Each row is a point on a landscape with many valleys, with its height.
From any point a ball takes the steepest step (drop divided by distance) to one of its 4 nearest points. It stops when none of these is lower. Distance is the straight distance between rows; heights are no part of it.
J167: [-10 -11  22   3 -13   0   3   3 -15   4   4 -18 -10  -4  -2  13  -2   0
  13   9  -4  -3   4   8]  height 261
J66: [-12  21   4  -3  23  14  -5  -5  20  -6   7  20   8   9  -6  -5  -4 -15
  -9 -16 -27   7  18 -18]  height 442
J507: [ 32 -20  10 -16 -14  -7   1 -26   0  -1   2 -11   6 -10  19 -20   6  11
  -3  13  46  -1  -6  62]  height 219
J601: [-41 -16 -25   9   1   0   4   3  -9   6  20 -23 -13 -24  -2   3  13 -34
 -11  18  38 -15  12   3]  height 726
J382: [ 19   9 -33 -14   3  -6 -19  23   6   3  -3  31   3  37  -2  -4  -8  21
   7 -13 -38  14  -3 -17]  height 402
J364: [ 25   4 -27 -12 -11 -12 -10  24  -5  15  -3  15   2  33  -5  -5 -18  28
  12 -11 -32   9  -2 -12]  height 498
J750: [ 32  11 -16   0 -20 -25   5  18 -16  20 -19   2  10  19 -12  10 -22  37
  13 -18 -16  -4  -9 -12]  height 471
J429: [-31 -16   2   2   6   0  11  -2 -12  -7  11  -2  -3 -12  -3   5  -3 -24
  13  19  27  -4   8   6]  height 313
J644: [-20  32   5  10  21  13  12  -2  20   3  -5   7  11  -6 -13  -7 -18 -29
 -18  10 -20 -24  16 -45]  height 589
J288: [-20  28   9   1  21  14  16   3  23  -6   0  20  18   7 -10   0 -19 -22
 -15   6 -27 -23  12 -47]  height 587
J242: [-36 -18 -10  13  -3  -2  17  -4  -9   0  15 -15  -5 -32   2   2  -1 -26
  -1  26  40 -12   1  -1]  height 698
J977: [ 28  -8  14  -8  -9   7  -5   5   0   1 -15 -11   6   6   5   5  19  31
   2 -17  20   4 -26  22]  height 273
J770: [ 35  -4   2  -7 -17   7 -12   3  -1  -2  -8 -16   6   5  10  -1  25  29
  -2 -15  19  -2 -22  30]  height 206
J458: [ 12 -14  27   2  -7  -2  12   1 -10  -7 -16  -8   6  -9   8   8   6  14
   3   5   6  -1 -16  12]  height 380
J588: [ 18   3 -21 -12 -12 -11  -7  23 -12  14  -9  12  -1  32  -7  -2 -22  29
   8 -16 -25  11   2  -3]  height 558
J945: [ 21   0  -4  -3 -21 -14  -2  22 -18  16 -19  -7   2  22  -9  11 -15  34
   7 -22 -10   1 -11  -3]  height 360
J443: [-34   2 -30  15  17   0  -1  -9  -2   2  14 -13 -11 -17  -9   9  14 -41
 -12   7  18 -14  20  -1]  height 512
J219: [  0 -10  23  12 -14   5   3  -4   0   2  -2 -24  -3 -23   6   4   8  -1
   8   7  18   1 -16  13]  height 404
J255: [ 15 -10  15  -5 -17  -7  -6  15 -15   4 -20  -2   3  15  -3  14  -5  31
   2 -25   2   2 -15  10]  height 88
J731: [  6  17  -3  -3  10   5  -8  -5  10   2   9   8  -8   8   0  -3   4  -2
 -10  -9 -40   8  14 -19]  height 406
J567: [  4  -6   7  -7  -2 -13   5   0 -23   1  -5   2  -6   7   2   2  -9   9
   2  12 -23   0  14   0]  height 401
J96: [-21  28   2   9  22   9   7 -13  23  -7  -6  13  11 -11 -11  -5 -11 -29
 -16   2 -15 -11  11 -32]  height 494
J912: [-29 -15  18   1  -2   6   1   1 -10  -2  12 -11  -5  -6  -5   7  -3 -14
  14   8  22   1   3  12]  height 260
J883: [  6 -10   5 -11  -6 -15   7   5 -23  -5 -11  10  -2  13   3   4 -12  15
   0   5 -20   0   8   2]  height 400
J185: [-22 -23  15  16  -1   5   8  -8  10  -6   6 -14   6 -30   1  -3  -5 -19
  11   8  51   4 -16  16]  height 495
J919: [ 14  -6  -8 -12  -9 -11  -4  21 -14  10  -9  11  -3  31  -9  -2 -22  25
   5 -14 -18  13   4   1]  height 561
J749: [ 16  25  -9  -9   9   2  -7   7  12 -10  -3  26   2   9   6  -4   3   8
 -12  -1 -49  10  -4 -37]  height 291
J331: [-30 -18  13  10   1   3  14  -4  -3  -6   7  -8   4 -21   0   3  -5 -20
  12  18  42  -2  -7   9]  height 509
J58: [  5 -12  21  -6  -7 -10  11   5 -25  -7 -13  -1   4   2   0  11  -6  19
   2   3  -9  -1  -3   5]  height 168
J761: [ 29 -17  11   6 -14 -10  -1 -31   7   0  -1 -21  -7 -28  18 -17  12  -2
   2  19  37   0 -11  48]  height 658
J603: [ 14  14 -20 -14   9   1 -14  17  14  -9  -6  43  10  31   4   1   1  17
  -2 -15 -44  14 -10 -32]  height 311
J83: [-16   0   3  -2  12   5  -6 -10  -8  -5  10   4 -11   8  -8   2   0 -18
   7  -4  -9   3  23   7]  height 184
J622: [-19  -8   9  -1   2   1  -3  -3 -12   1  13  -5 -16   6  -5   8  -2 -10
  10   0  -7  -1  20  11]  height 209
J164: [ -1 -19  16  21  -5   5  -4 -20  20   0   6 -22  -5 -28   6 -11  11 -16
   9   3  49  12 -16  33]  height 120
J494: [-17   9  -2   2  28   8   2 -18   5  -6  10  15   0   2 -10   0   1 -21
  -1  -4  -9   3  23  -4]  height 148
J552: [  9  -1  -3 -11   0 -13   0  -3 -15   0   0   7  -8   9   5  -1  -6   7
  -1   9 -31   7  18  -8]  height 268
J511: [-43 -28 -19  15 -10  -1   6   4   6   4  18 -32  -7 -32   6 -11   0 -32
 -15   7  59  -4   6   0]  height 773
J77: [-27 -12   8   1   7   1   3  -2 -11  -4  14   0  -5   0  -5   8  -1 -16
  12   6  12  -4  15  12]  height 232
J870: [-44 -15 -22   9  -3   2   7   5  -3   8  24 -26  -8 -27   0  -1   4 -33
 -10  17  48  -9   5   1]  height 746
J641: [-27 -22   5  17   0   5  16 -14   6  -8   4 -16   4 -35   4  -2  -3 -19
   5  17  51   4 -14   8]  height 617
J333: [ 13 -14  25  -3  -4   0   2   9  -7  -9 -21  -7  12   3   2  10   4  25
   2 -10  13   6 -22  15]  height 383
J334: [  6  30  -1  -4   4   2  -7  18  16  -9   3  27   4  14   0   3  -3  13
 -18  -4 -55   1 -11 -49]  height 322
J702: [-12   0   2  -4   6   2  -7  -5 -10   3  14  -1 -12   5  -1   1   0 -11
   7   2 -20   1  22   6]  height 223
J947: [-16  27   5   3  28  13   3 -10  23  -8   0  23  11   2  -6  -6  -9 -20
 -14  -7 -20  -1  12 -25]  height 513
J116: [ 22 -12  16  -5  -2   8   1  -7   4 -10 -17 -12   8  -4  16  -3  19  19
  -2   0  24   5 -24  30]  height 272
J471: [ 23  15 -31 -11   3   1 -17  22  13   4  -4  34   3  38  -1  -5   0  21
  10 -13 -41  17  -4 -21]  height 369
J512: [ 13  21  -6  -4   8   3 -11  -4   8  -2   8  13  -5   6   3  -6   1   4
  -8  -1 -45   9  11 -20]  height 352
J285: [ 28 -15  15  -3  -5   2   4 -17   7 -10  -9 -11   6 -17  20  -8  18  13
   0   8  27   5 -20  37]  height 390
J113: [ 36   4  -8  -1 -20 -22   0  14 -17  18 -26  -8   6  20  -8  14  -8  40
   9 -23 -10  -5 -17  -8]  height 411
J436: [-24  25  18  -8  20  16  11  18  21 -10   6  30  16  21  -7   1 -15 -17
 -13   0 -34 -21   5 -45]  height 517
J40: [ 13  10 -11 -11   9  -7  -4  -1  -2  -4   1  24  -1  10   6  -6  -4  13
  -6   3 -38  12  10 -19]  height 395
J319: [-41 -10 -32  10   6   0   5  -2  -8   7  20 -17 -10 -19  -4   5  11 -38
 -13  17  34 -15  18   4]  height 670
J847: [-20   4  -5   2  23   1   2 -16  -5  -9  10  12  -6   1  -6   1   5 -24
   5   6  -2  -4  25   2]  height 163
J411: [ -6  15   0  -2  15   7 -12 -11   8   0  13   9  -8  10  -4  -5   1 -12
  -4 -10 -27   9  22  -7]  height 332
J440: [ 36   5  -2  -2 -17  -9  -7   9 -14  11 -20 -14   1  11   0   9  17  40
   3 -22   7  -6 -26   5]  height 267
J498: [ 13  22 -15  -8   8  -4  -5  11  11 -13  -7  38   8  18   5   1   2  15
 -13  -6 -48  11 -14 -42]  height 246
J24: [-13  17   2   0  27  12   0 -14  10  -9   6  17   3   4  -9  -2   1 -20
  -3 -11 -14   6  22  -9]  height 240
J424: [ 34 -18   5 -17 -15   2  -4 -13   4  -4   0  -9   1  -1  17 -17  12  19
  -2   3  38   4 -11  53]  height 430
J171: [-20  27  -8  12  24  12   7 -18  17   2  -6   0   6 -15 -14  -2  -9 -30
 -21  -1 -10 -16  18 -32]  height 194
J816: [ 14 -11  25   3  -9   3   7  -4  -1  -7 -14 -10   7 -21  14   3  16  13
   1   7  15   0 -19  18]  height 363
J360: [ 16   0 -13 -17   5  -9   1  10 -10  -5  -6  29  -2  21   5  -4 -12  13
  -1   0 -32  14   7  -7]  height 409
J544: [-18  29  16  -5  14  22   1  14  24  -5   6  22  10  19 -10  -3  -9 -11
 -13 -15 -36  -2   4 -40]  height 486
J359: [  0 -16  18  18  -9   6  -5 -17  17   4   5 -26  -4 -28   6  -8  12 -12
   6   2  38  11 -17  30]  height 300
J220: [-20  26 -14  15  22   7   1 -17  17   1  -4  -3   2 -17 -16   2  -3 -38
 -18  -1  -5 -11  21 -26]  height 312
J933: [ 14 -13  11  21 -11   1  -9 -22  19   6   9 -25  -8 -30   8 -13  16 -11
   7   7  41   5 -14  41]  height 375
J37: [-22 -13  16   3  -6   3   1   3 -14   2  10 -11  -9  -3  -3  12  -2  -6
  16   5   4  -2  13  12]  height 233
J969: [ 16   8 -19 -18  10  -2  -7  14   4  -7  -3  34   1  29   5  -8  -5  15
   0  -9 -39  17  -2 -18]  height 359
J187: [ -9  29   9  -1  14  15  -9   4  23   0   9  17   6  12  -5  -3  -4  -8
 -12 -15 -37   4   5 -33]  height 497
J279: [ -5  -4   8  -3  -7  -4  -4  -3 -21   6   6 -10 -13   0   1   5  -5   0
   7   9 -19  -2  19   5]  height 301
J521: [ -1  -9  23   2 -13  -6   6   3 -18   0  -9 -15  -2 -10   5  12  -2   9
   5   6   1  -6  -7   5]  height 318
J350: [  1 -12  23  17 -12  10  -4  -9  14   6   4 -29  -4 -29   8  -1   9  -8
   8   5  33   7 -20  25]  height 385
J572: [ 40  -6  -2 -15 -22   7 -10  -2   1   5  -4 -20  -1   5  12 -14  24  29
   1  -6  27  -3 -16  44]  height 281
J238: [ 37  20 -45  -3 -12 -13  -5  30   2  15 -11  28   7  35  -1  -7  -6  29
  27   3 -43   1 -13 -28]  height 457
J783: [-11  32  10  -6   3  14  -7  24  21  -1   7  15   6  21  -7   5  -6  -4
 -17 -17 -49  -8  -3 -48]  height 420
J420: [ 35 -12   5 -22 -41  -4  -6 -19  -6  11   9 -21   5  -2   8 -16   4  26
  -1   1  45  -2  -3  59]  height 601
J909: [-19  15 -18  11  25   0   8 -22   4  -4   4   3  -6 -16 -10   6  10 -32
  -9   7  -1  -9  23 -13]  height 201
J820: [ 33  20 -43  -6 -10 -11 -12  26   4  14  -6  25  -1  39  -3  -6 -12  25
  18  -2 -44   6  -6 -22]  height 431
J568: [ 26 -14  17   9  -8  -5   1 -19   8   0  -7 -20  -3 -29  19 -10  20   3
   0  16  30   4 -16  32]  height 588
J571: [-32  -9 -12  11  10  -4  14  -9 -16  -3  13  -5  -8 -19  -1   5   5 -28
   2  26  24 -13  16  -1]  height 470
J252: [ 38   0  -3  -5 -21   2 -10   2  -4   3 -18 -18   0   7   6   4  22  38
   3 -18  15  -7 -26  17]  height 79
J970: [-28   0 -18  12  17  -2  13 -15  -9  -5  12   2 -12 -16  -6   8   6 -31
  -5  17  16 -13  22  -2]  height 310
J545: [ 23  -9  10  -4 -13   1  -7  11  -7   3 -18 -10   7  11  -3  10  11  31
   0 -24  14  -1 -24  15]  height 336
J307: [ 21  -3   5  -4 -15 -12  -6  20 -16  10 -19  -4   4  22  -6  10 -10  33
   5 -28  -4  -1 -10   3]  height 292
J838: [-20 -20  22  11  -6   9   2  -3   6  -3   8 -18  -2 -22  -1   2  -1 -14
  17   5  35   4 -12  14]  height 377
J656: [-34 -16  -5   7  12  -5  16  -8 -15  -5  11  -2  -4 -18  -1   6   2 -27
   3  24  26 -11   9   5]  height 434
J174: [-32 -22  -7  20 -10   0  15  -8   3   3  12 -26  -6 -46   3  -9  -2 -26
 -10  18  54  -4  -7  -3]  height 737
J629: [ 10 -11   1 -15  -4 -13   0  11 -21   1 -11  15   2  25  -2   2 -21  20
   2  -6 -19   8   6   3]  height 496

Where does a ball stop that starts at each point below?
J364: J498
J656: J494
J174: J494
J568: J252
J601: J494
J331: J494
